Points on a hilly landscape, in no order, each with its height.
A ball rolls from a point to the lowest of its 2 nearest points, and stops where none of them is lower. Distance is the straight distance between rows; heights are no part of it.
k440 h=527: [-52, -11, 0, 11, 12, 3, -19, 12, 9, 20, -1, -7, 30, -13, -41, 0, -6, -7, -11, 65, -14, -28, -44]
k957 h=343: [-9, -6, 20, -11, 36, -20, 27, 30, -10, 0, -22, -8, 27, 5, -43, -6, -5, 1, 31, 6, -10, -13, -38]
k173 h=575: [29, 16, 63, 47, -31, 14, -3, 1, -25, 4, 26, -3, 21, 25, -8, -13, -1, -17, -6, 43, -16, 6, 14]
k530 h=210: [15, -34, -15, 22, -11, -40, -19, 28, 10, 14, -18, -28, 34, -16, 51, -31, 44, 11, -74, -53, -31, 44, 13]
k307 h=498: [2, -22, -63, -45, 32, -9, -18, -4, -28, 18, -31, -7, -68, -16, -14, 27, 12, 60, 5, -12, 4, -47, -13]
k672 h=253: [-27, -23, -13, 19, -12, 0, -22, 27, 17, 6, -8, -14, 6, -11, 41, -24, 31, 13, -76, -19, -7, 65, 35]
k942 h=484: [-41, -34, -22, 15, 28, -1, 14, 20, -6, 24, 13, 2, 18, 11, -45, -4, -17, 12, -22, -3, 31, -13, -20]
k5 h=538: [-49, 15, 11, -13, -25, 34, 33, -16, 15, -34, 6, 4, -38, -12, 25, 17, -11, -31, 8, -13, 20, 15, 42]
k247 h=558: [-38, 16, -29, -48, -1, 24, 19, -12, 24, -16, -14, 11, -60, -37, 17, 34, -4, -6, 17, -30, 26, 7, 38]
k260 h=381: [7, 3, 3, -6, 24, 2, -1, 31, -10, -19, -42, 3, 18, -2, -2, -18, 8, -12, 31, 18, 24, 5, -40]
k428 h=114: [57, -12, 34, 35, -12, -29, -28, 7, 10, 22, 9, -31, 33, 20, -5, -31, 9, 8, -38, 9, -32, 41, -15]
k751 h=500: [17, 21, 27, 9, -36, 11, 10, 22, -17, -19, -21, -11, -22, 22, 23, -12, 14, -18, 12, 2, -1, 26, 5]
k532 h=402: [21, -4, -58, -7, -7, 16, -37, 11, -23, -14, -23, -9, -45, -14, 36, -2, -5, 29, -38, 1, 44, -3, -14]
k534 h=351: [-8, 6, -15, -16, 30, 0, 23, -38, -1, -4, 16, 12, -45, -6, -48, 18, 5, -10, 60, -17, 9, -19, 26]
k768 h=672: [-50, -32, -7, -3, 37, 6, 52, -66, 14, -10, 44, 12, 2, -14, -5, 38, -9, -21, -2, -42, -4, -23, 48]
k443 h=649: [-69, -19, -15, 31, 19, 6, 42, -65, 12, -13, 26, 21, 6, -6, 24, 18, -8, -48, -31, -16, 18, -20, 46]
k197 h=525: [-40, -21, -34, 8, -1, -5, -13, -2, 33, 12, 7, -5, 71, -2, -13, 13, -19, -3, -22, 20, -8, 33, -27]
k552 h=379: [12, 8, 7, -9, 7, 18, 28, -20, -6, -31, 29, 25, -34, -1, -13, 7, 14, -18, 42, -17, 37, -15, 20]
k759 h=59: [47, -15, -4, 18, -6, -34, -39, 6, 25, 18, 13, -13, 78, 15, 22, -17, 6, 14, -31, -22, -28, 51, 7]
k980 h=301: [73, 4, -17, 9, -19, 18, -25, -26, 12, 8, 12, 12, -55, 2, 7, -18, -19, -6, 18, -21, 17, 4, 17]
k64 h=217: [38, 7, 9, -13, -14, 24, -7, 49, -10, 22, -13, -20, -60, -6, 24, -12, -8, 8, -38, 11, -8, -9, 15]
k219 h=503: [-58, -46, -28, 16, 28, 1, -1, 31, 20, 11, 5, -6, 37, -1, -32, -8, 8, 18, -25, 5, 1, 29, -18]
k789 h=140: [44, -5, 4, 11, 3, -11, -44, -29, 28, 15, 20, 3, 90, -16, 1, 8, -25, 16, -14, -25, -11, 46, -11]
k282 h=606: [-75, 36, 20, 17, -44, 21, 37, -1, 2, -20, -12, 13, 21, 9, 31, 10, -5, -36, 0, 18, -24, -21, 23]
k888 h=259: [27, -34, -11, 18, -9, -32, -32, 34, -15, 14, -17, -35, -7, -4, 48, -45, 33, 22, -67, -23, -12, 23, -22]
k212 h=153: [61, 1, 18, 9, -15, -27, -11, 34, 15, 42, -24, -49, 0, 10, 15, -28, 20, 12, -27, 16, -42, 23, -13]
k181 h=269: [-46, -6, 40, -5, 26, -17, 79, 15, -2, -32, 5, -6, -21, -2, -18, 13, 13, 2, 32, -19, -35, -15, 10]
k937 h=523: [-15, 2, -43, -60, 34, -9, -3, -8, -9, 5, -50, -10, -80, -23, -13, 24, 3, 26, 41, -33, -14, -39, 14]
k992 h=258: [91, -4, 2, 19, 1, -8, -21, 6, -30, 12, 14, -6, -54, 7, 17, -21, 12, 4, -20, -24, 12, 4, 17]
k838 h=309: [-23, -12, 56, 0, 20, -19, 51, 4, 1, 1, 10, -5, 8, 17, -43, 7, 7, -9, 28, 6, -48, -34, -25]
k929 h=592: [-29, 21, 43, 10, -28, 16, 48, -7, -3, -27, 20, 21, 26, 20, 3, 24, 4, -19, 16, 12, -10, -13, 18]
k899 h=501: [-63, 15, 3, -2, -5, 19, -41, 16, 14, 10, -25, -1, 18, -12, 0, 21, -19, -3, 3, 78, -16, -19, -37]
k514 h=550: [-19, -7, -12, 27, -28, 20, -21, 10, 9, 9, 12, -18, 24, -2, 0, 1, -24, 13, -48, 33, 13, 6, -10]
k933 h=625: [-98, 0, 23, 3, 4, 12, 57, -32, 15, -15, 7, 21, 39, -3, 28, 15, 2, -47, -25, 2, -9, -18, 27]
k609 h=315: [-26, -2, 11, -8, 23, -14, 67, -14, -6, -11, 0, -14, -68, -18, -42, 13, 6, -11, 42, -8, -13, -31, 23]
k754 h=583: [16, 18, 64, 3, -21, 12, 19, 1, -32, -20, 31, 17, 44, 32, 3, 12, 0, -17, 16, 25, -14, 5, 29]
k450 h=187: [35, -4, 35, 12, -18, 11, -2, 42, 7, 47, -2, -38, -30, 9, 11, -20, 1, -10, -23, 25, -36, -6, -2]
k648 h=421: [40, 22, 34, -30, -18, -17, -16, 15, -7, -11, 1, 3, 53, 29, 31, -8, 17, 7, 40, -6, 8, 36, -27]
k408 h=300: [44, -30, -29, 11, 2, -15, -30, 20, -21, 41, -5, -36, -52, -8, 36, -31, 28, 14, -79, -31, 5, -5, 6]
k690 h=286: [-55, -14, -10, 11, -17, 14, -30, 21, 47, -7, -3, 1, 41, -18, 20, -17, 13, 7, -41, 4, -10, 67, 24]
k246 h=287: [77, 15, -39, 7, -8, -12, -14, 4, -32, 23, -7, -15, -62, -15, 34, -32, 34, -1, -29, -36, -8, -20, 26]
k732 h=360: [3, 15, 36, -27, 4, -17, 19, -13, 10, -26, 3, 17, 51, 11, -23, 26, 0, -22, 64, -11, -39, 11, -35]
k313 h=441: [-32, 25, 20, -24, 2, 23, 24, 26, 28, -16, -31, 1, 12, -15, 31, -1, 4, -27, 32, 23, -22, 23, 0]
k62 h=461: [-39, -7, -30, 23, 16, 5, 10, -22, -17, 1, 14, -5, -20, 16, -75, 0, -19, -3, -4, 6, 12, -49, -24]
k988 h=429: [18, 0, -3, 8, 3, 4, -33, 12, 18, 2, -44, 1, 43, 9, -1, -38, -18, 8, 8, 10, 12, 35, -35]
k339 h=448: [52, -14, -65, -19, 12, -19, -8, -37, -9, 1, 13, 20, -4, -3, -28, -1, 1, 28, 24, -40, 34, -36, 7]
k875 h=399: [-3, -3, -29, 15, -14, 27, -23, -24, 2, 10, 5, 17, -45, 0, -21, -7, -42, -4, -16, 23, 35, -17, -6]
k557 h=518: [9, 25, -3, 2, -42, 18, 15, 7, 4, -12, 1, -8, -66, -8, 39, 7, -2, -25, -2, -22, -4, 16, 39]
k928 h=234: [29, 5, 40, 16, -20, -19, -29, -36, 17, 2, 12, 15, 71, 10, -15, 0, -31, 4, 5, 13, -4, 7, -37]
k799 h=326: [15, 20, 33, -34, 30, -35, -3, -35, 4, 9, 13, 20, 65, 13, -57, 25, -19, 12, 59, -9, -34, -2, -25]
k398 h=565: [20, -1, 18, 44, -27, 15, -7, 10, -18, 6, 25, -11, 17, 19, -12, 0, -22, -5, -32, 15, 22, 0, 9]
k110 h=413: [2, 23, -7, -15, 28, 15, 23, 36, -12, -30, -34, 9, 7, -14, 35, 2, 27, -16, 37, 13, 17, -2, 2]
k855 h=424: [43, -11, -40, -12, 37, -8, -7, -2, -25, -19, 51, 20, -18, 8, -20, 4, 29, 30, 19, -17, 51, -31, 11]
k586 h=438: [-38, 2, -22, 15, 1, 7, -8, -43, -3, 21, 1, 10, -47, -7, -48, 6, -33, 6, 11, 17, 14, -67, -3]
k283 h=471: [-47, 43, 24, -5, -28, 28, -22, 20, 20, 5, -27, 2, 4, -11, 21, 19, -9, -19, 10, 66, -21, 6, -3]
k326 h=472: [12, 26, 23, 19, -43, -4, -16, 16, 10, 12, -35, -7, 20, 15, 18, -20, -23, -17, 9, 24, -20, 23, -34]
k369 h=347: [46, 4, -57, -3, -4, 17, -43, -8, 7, 0, -10, 16, -60, -9, 15, -2, -41, 17, 1, -9, 36, -6, 19]
k367 h=404: [34, -1, 21, 6, 5, 2, -7, -6, -28, -24, 53, 21, -16, 24, -4, 3, 19, 8, 19, 7, 44, 5, 6]
k603 h=455: [2, -12, -85, -28, 16, -5, -16, -5, -41, -24, -18, -2, -38, -17, 24, 5, 14, 41, 0, -8, 46, -36, -19]
k394 h=546: [-19, 4, -18, -47, 20, 19, 28, 8, -14, -3, -32, 6, -53, -29, 1, 16, 8, 16, 28, -21, 30, -21, 13]
k239 h=293: [26, 16, 28, -6, 21, -27, -23, -59, 11, 21, 33, 28, 82, 5, -51, 19, -18, 19, 25, 4, -6, 6, -34]
k112 h=392: [5, 10, 60, -48, 5, -28, 16, -3, -11, -30, 19, 41, 46, 27, 9, 14, 16, 1, 47, -13, -9, 15, -17]

For each start below, name the point where the ball stops.
k247 | k181
k855 | k181
k282 | k992
k732 | k759
k988 | k181
k64 | k759
k307 | k992
k899 | k181
k197 | k992
